Points on a hilly landscape, in no order, each with its height.
A ball rolls from a point to whichever of its 2 nearest points has the largest drop for the distance, and stops where none of them is lower. Distance is the straight distance between rows; heights are no part of it.
Z102: [ 22  -2 -66 -35  -5  24  39   1  32  47   1  26 -24  14  55 -12   2  25
  20  33  18]  h=290
Z100: [ 13  15  12  52  -8  34   7 -42  -6 -35  -7 -12  12  19  -4 -10 -47 -51
 -20  19   9]  h=654
Z224: [-33 -51  -3 -17   5 -30  45 -62  19  23 -25   2  -4  11  -9 -19  45  -4
  22   6  15]  h=370
Z207: [ 53 -40 -32  -7 -15   6  51  10  57  15 -12 -12  12  -5 -11 -17 -14 -45
  25  54 -10]  h=421
Z460: [ -4   8 -35 -35  30 -22 -17  21  23 -21  21  -6 -12  -3  41 -23 -29   8
 -17  22  18]  h=289
Z839: [ 56  30  34 -36 -31  41 -36  26 -18 -14  31 -40  29  12 -72 -15 -31   6
  -6  -6 -14]  h=124
Z765: [  4  15  23  47  16   7 -24 -36 -26 -23   5 -24 -13  -3 -33  26 -27 -28
 -47 -17  14]  h=629
Z582: [ 21  36  10 -35 -16  -1 -19  32 -11   4  62 -32  32  21 -30 -32 -21  -9
 -37  -9 -18]  h=197
Z448: [  4 -44  13   6  34  32  29  -4   8 -29 -30  26  46   0   3 -22 -21  -5
  39  -2  -6]  h=340
Z328: [-26  27 -27  -1 -36  18 -30   1  15  12 -22  18 -23 -12  41  35  33  21
  49  55  -8]  h=676
Z333: [ 20 -36  57  32   7  37  48 -32 -17   2 -22  10  29  -9 -22 -40 -20  13
  33 -14  19]  h=287
Z85: [-22 -13  26   4 -17   8 -22   8 -32 -16  18 -24 -35 -42 -11 -19 -13  22
   2  42  53]  h=388
Z470: [-29  -3  10   2  47 -47 -28  24 -21 -38  -7 -11  24 -14  -8   2 -22  25
  -1 -25 -37]  h=573
Z965: [  5   7 -28   3  30 -13 -48 -60  15  -4  13 -20 -26   4  -7  34  23 -20
  18  44 -21]  h=313
Z232: [-19   2 -22  27   5 -33  -3 -37 -10  34   5   6 -41   2  15  -2 -25   4
 -20  35 -27]  h=577
Z121: [-17  49  19   7  -9 -32  -6 -19 -22 -27 -42  -9 -30 -18 -39   6  -9 -52
 -44 -74   3]  h=626
Z536: [  0   1  -1 -21  23  34  -6  24 -16   9  52   4  -9   8 -32 -13  35 -10
  27  10  -8]  h=265
Z611: [  8 -12  35  33 -20   3 -11  39 -20  -4   9  10  15 -33  16  -4 -77   6
 -57 -38   9]  h=775
Z255: [  9  60  68  17 -26  -4   3  44   3   2  -3 -21  11  35 -33 -31 -15  32
   0  23  17]  h=280
Z947: [ -7  12  61  15   2 -48  -9  20   5 -14 -31 -26   0 -15  -5 -22 -50   7
 -23 -67  13]  h=806
Z502: [-10 -12 -46 -42  35 -28  -4 -36  36  -9 -28 -12 -15 -17  33  -3  33  -1
  28 -15  23]  h=278
Z871: [ 16 -65 -50 -14 -19  33  55  23  20  27 -24 -14  -6   6  -2 -19  -5   6
  68  63 -16]  h=397
Z467: [-32   5 -55 -20  19  -5   6  43  41  13 -44  25 -17  20  59  10 -14 -23
  18 -11 -17]  h=228
Z65: [ -3 -10  15  12  -1  -6  14  29   4  10 -14 -53  27   0 -40   3   9 -37
  -4  10  13]  h=208
Z507: [-41 -50  10   9   5  -9   1  14  17 -29   4 -18  44  54   3  -5  -4 -33
  21  17 -26]  h=460
Z172: [ 36  16   9 -16 -20  47 -17  11 -15  -5  36 -26  -7 -31  12   0   9 -12
 -13 -44  65]  h=742
Z231: [-31 -39 -23  13  -9 -25 -25  26   0  -1  25   3   1 -38  40  14 -20 -28
 -24 -16 -16]  h=730
Z139: [ 45  40  38  10 -42  37  17  19 -11  31  41  -5  41  11   8  -5  42  24
   0   1  14]  h=263
Z646: [ 28  27  -7   8  10  28  46  26 -29  50  11 -13   4 -27  -5 -14  36  -3
   9 -54  22]  h=154
Z72: [-32  15   7  27   0 -33  -7 -22 -15   1  -7   3 -33 -12 -29  19  12 -32
 -38  -1  -6]  h=608
Z413: [-61  40 -37 -17 -20  -7 -20  -6  -7   1   3  34  -6  44  39   7  25  22
  31  25 -39]  h=655
Z614: [-40  -3  29  10   2 -78 -18 -17 -18 -38 -14   9  -3  -2  16  12  23  38
 -21 -30 -26]  h=541
Z276: [-19 -17  -2 -13  32 -22  -7  53   2 -23  12  -8 -11 -12  25  -2 -20   9
 -45 -17  56]  h=329
Z856: [ -9 -28   1 -46  14   3  10 -42  18  11   5  35 -23 -20 -35 -14  27  -9
  10  33  29]  h=307
Z689: [ 57 -10  24  -9 -41  25 -29  -2 -15  20 -37 -58  -2 -23 -26 -13 -78 -18
 -39 -97  28]  h=782
Z7: [  9  10 -13  16 -13  58   8  27   8  -6 -28  33  -2  -7  40  17  36   0
  36  29  33]  h=695
Z474: [-57  26  13  -3   1 -19 -19   0 -34 -20  -5  19 -18 -17   0  -4  23 -23
  32 -58 -39]  h=624
Z640: [ 45  -5  44   6 -15  10  -9  47  -1  -9 -37 -54  17 -24  -5 -23 -81  16
  -5 -67  20]  h=805
Z634: [ -8 -12 -14 -30  15 -41  18 -66  15  35  21  53 -30   6 -28   2  37  11
 -24  18 -17]  h=234
Z897: [-10  23 -28  21  32 -41  34 -14 -56  24   9   8 -10  -7  -9  18  39  45
 -54 -15 -11]  h=418
Z415: [ 13 -41 -68  -1  10  -4  -2  47  31  19  -2  15 -24 -20  43  30 -50 -11
 -29  35 -19]  h=703
Z80: [ 33  37  53  18   4 -32 -29 -24   9   9  -4 -27   6 -10 -11  20  28  -1
  -3 -89   4]  h=658
Z950: [  9 -26  35  14 -22  22 -18  46   0 -52  30  -4  -4  13  29 -17 -39  34
   7  52  29]  h=396
Z47: [-46 -31 -10  25  -6 -30  12 -45   5  12 -50 -10  24  13   4  25  43  12
  22  24  -9]  h=414
Z598: [  6  48  37  -3   9   7  23  -8 -40  16 -14  18  20  13 -78  22  69  30
  -7 -37   5]  h=607
Z778: [ 40  42  53  10  -3  15 -27 -15 -24 -10 -17  -1  52  -3 -30  11 -16  60
 -27 -11   9]  h=122
Z958: [ 24  11 -65 -16  11 -18 -18 -35  37  28  11 -35   8  30   2  30  -5  12
   4  63 -39]  h=266
Z117: [ 11 -17 -29  -7 -26   4  24 -43  40   8  -4  -9  21   5  17 -20   1 -49
  -4  47   6]  h=449
Z24: [-17   7   5   4   5 -23  -9  -1  25   7 -20 -39 -14 -23   7  -5  24 -26
  31  -7  24]  h=244
Z160: [  0  21  56 -29   8  31 -23 -14 -27 -36 -25   9  28  40 -70  15  40  30
   8 -48  12]  h=571
Z66: [-24 -17 -64 -16 -26  -1  -5 -13  58  33 -26  22 -40   7  69  31 -16 -40
  14 -10 -25]  h=207
Z896: [-18 -32 -28 -37  44 -22  -4 -49  -1 -46   6  30 -10 -13  23  -7  12  11
 -25 -26  25]  h=317
Z133: [-16  -1 -33   3  34 -24  22  31 -44  -2  20 -20  13   8  35   9  11  38
 -54 -20  26]  h=372
Z534: [ -7 -57 -22   8  30  -2 -21   6  36 -14   2  39   2   1  59  35 -26 -23
 -20   4  -7]  h=716
Z199: [ -5  31  59  17 -28   2 -21  18  -4 -13  -5  21  21  -5  -3   7 -10  50
 -10  30  10]  h=198
Z384: [-12 -15  14  -5  15   1   1 -28  18 -12  -2  30  41  30 -40  26  24 -33
 -26  13 -13]  h=507
Z575: [-54 -17  11  30 -19 -44  40 -29 -50  29  13  12  -8  26  -7  -5  44   5
 -14 -10 -37]  h=335
Z745: [-14  16  60  17  -3 -35 -35 -40 -10 -21  37  15  11   9   7   9  21  15
  -3 -23 -16]  h=499
Z937: [ 26 -21 -89 -52 -26  31  24 -36  23  31  15   3 -41  15  54  -8 -59  33
   7  43  -9]  h=334
Z14: [ 37  36 -25  19  -8   9 -10   3  13  21  38  -9  -1  22  20   1  -6   7
  22  64 -41]  h=209
Z469: [ -8 -23   8   7  28   5  -8   3 -32 -12  42  13   6 -24   9 -16 -51  -7
 -30 -42 -21]  h=750
Z792: [ 33 -13  -5  22 -11  35   6  36  13 -59 -11 -24  22   3  15 -11 -55 -40
  -7   9  13]  h=677
Z788: [  1  -2 -41  -4  17 -16  33 -41  17  62 -27  60 -26 -16 -11  26  12  46
 -29  36 -14]  h=158
Z239: [ -1 -45 -36 -12  43   4  19 -14  12   5 -24  -2   8   5   1 -10 -18  23
  49  38 -28]  h=371
Z398: [ 19  46   1   7 -36  32  15 -20 -22  35  21  -6  22 -25  -1   0  68 -14
  -5 -15  31]  h=204
Z570: [-17  -9  36  -2  14   8  37 -37 -27   2  14  19  -2   6 -15 -52  11  -5
  19 -48  10]  h=190
Z579: [  8 -17  38   7  16  39 -11 -30  -9 -30   1  -3  45  19 -41  30  22  -4
  -6 -21  26]  h=535
Z926: [-29 -16   6 -38  22   4  11 -19  -2 -37 -21  37 -18 -13 -27   6  45 -27
 -15 -33  38]  h=355
Z771: [ 29  32  21  20  37  10 -16 -33  -1  -1  -4  35 -10 -33 -19  -3  -1  28
  26  33 -13]  h=408
Z869: [-10 -31 -51  -7 -18 -22   0 -49  -5  67   5 -26 -52  -1   3  31  -5  40
  -4  38 -26]  h=531
Z135: [ 17   1 -35  39  -6  43  39  56  18  -2 -42   8 -18  14 -13  24 -14 -37
   9  63   5]  h=125
Z425: [ 53  24  30  20 -42  23   9  39  10  -1  45  24  16   3  18 -16   1  24
  23  49 -18]  h=284
Z551: [ -9  44  14  10   3 -66 -30  -5  23 -17 -37 -21 -18 -19   5  25  37 -46
 -23 -71   7]  h=640
Z318: [ 61  52  50 -42  -5  22 -46  13   0   2   0 -12  49  20 -73  11 -16  52
 -12 -42 -12]  h=42
Z218: [  8 -16  12  -5  13  52   2 -30 -19   0  40  35  -7 -14   9 -29  26 -17
  56 -18   4]  h=277
Z709: [-21 -12 -44 -23   4  24  36  36  20   7  -7   1   3  47  62 -26   2 -16
  19   8  15]  h=251
Z515: [ 65  25 -10  17  -8  18 -10  44   9   8  31 -13  -9 -50  26   8  -4  -6
   5  -3  14]  h=719
Z99: [-18 -39  -8 -23 -14  13 -34  21  14 -32   8  12 -34 -29  18   0 -30  15
   8  73  25]  h=336
Z821: [ 57 -22 -44  14 -20  17   3  72  22 -23   1 -15 -30 -50   8  19 -14 -36
 -12  36  27]  h=702
Z46: [-52 -27  33  31 -28 -16  27 -10 -32  14   2  39  29 -11  -9  -8 -12   7
 -16 -10 -33]  h=271
Z177: [ 21 -22 -12   6  38  18  57  -8 -21  30  26  -2  -6 -23  13 -41   1   4
   7 -23  26]  h=81
Z596: [-20  -5 -38  12   2 -67  27 -53 -26  40 -15 -11 -31   6   0  34  46  60
 -14  10 -29]  h=473
Z931: [ 11 -11 -11 -21   0   6   9  61  22  22  12   8 -18   9 -14  -9  21   1
  35  53   3]  h=216
Z664: [-16   8   6  20 -10  -4  39 -17 -23  42  -6  58  21 -21 -10   0   6  31
 -28  27  -5]  h=219
Z842: [ 12  33  -6   3  70 -17 -27 -25   5 -10   0   8 -10  26 -19  29  34  20
   1  27 -10]  h=357
Z676: [-72 -37 -29  -9  -4 -12  -6  18  -5 -17 -33 -12  38  42   2  25  22   4
  28  42 -31]  h=440
Z283: [  2  37  68  -1 -28 -50 -20 -28  20   6  40 -21   8   1  -4 -44   0   5
  -8 -18  -2]  h=439
Z317: [-20  66  32   3 -15 -57  -4  12 -13  13   9 -30   7   9 -27 -27  24  35
 -10  10 -14]  h=362
Z888: [-37 -34 -48 -11   2  25   0 -24   4  23 -14  48 -38 -20  28  22  11 -20
  26   4 -16]  h=180
Z616: [-61  21 -33 -35   5 -37 -23 -13 -18 -31 -12  42 -28  -3  34  13  35  22
  26 -28 -51]  h=639
Z262: [  9 -42 -48 -12  -4  19  21  63  20 -29  -6 -11  12  -7  17  -9 -43 -41
 -20  45   9]  h=691
Z242: [ -7 -34  51   2   0  15 -19  18   2 -32  36 -10  22  50  -8 -25 -46 -39
   2 -25 -22]  h=495
Z769: [ 46  33  63  15 -41  13 -54 -11 -10  11  15 -75   0  16 -26   6   7   3
  20 -67  17]  h=689
Z271: [ 11  10  -1  -8  18   0  14 -44  30  -5   3  23  25  10   6 -13   2 -47
  -9 -18  -2]  h=482
Z599: [ 25   9   9 -13 -12  40 -26  12 -15  -9 -18 -27  -2  -8 -11  19 -16 -28
 -31 -89  36]  h=762
Z372: [-36  30  -6 -40  -7 -31 -27  33   1 -15  41  -8   7   5  -1 -25  -6 -19
 -16  -5 -14]  h=249
Z21: [ 64   6  51  43 -60  41   1  53   0 -50   7  10  14   2  13  -6 -44  23
  15  18   8]  h=364
Z220: [-24 -21 -54  19  -4  40  33   6  20  33 -67  27 -43  12  12  29 -14 -29
  25  38 -10]  h=153
Z134: [  5   1 -20  15  22   7  23  37   4  14 -15 -56 -17  27 -32 -14  18 -16
  30  50  24]  h=170
Z938: [-25  16  33  -7  14  -1 -37  36 -37 -31  14 -12  12   3 -21  -6   1   0
  23 -83 -32]  h=602

Where does a ball stop that starts at each point below?
Z242 => Z788
Z792 => Z318
Z937 => Z135
Z640 => Z318
Z80 => Z318
Z938 => Z318

Call two points neighbours if one is among the 2 nearest of the other. Go from one point of each pair to the other, from neighbour to neighbour, staying as low as possible. Name the highest point that can't be avoided.
Z134 / Z318 => Z771
Z177 / Z788 => Z926
Z177 / Z14 => Z425
Z99 / Z788 => Z950
Z177 / Z134 => Z218
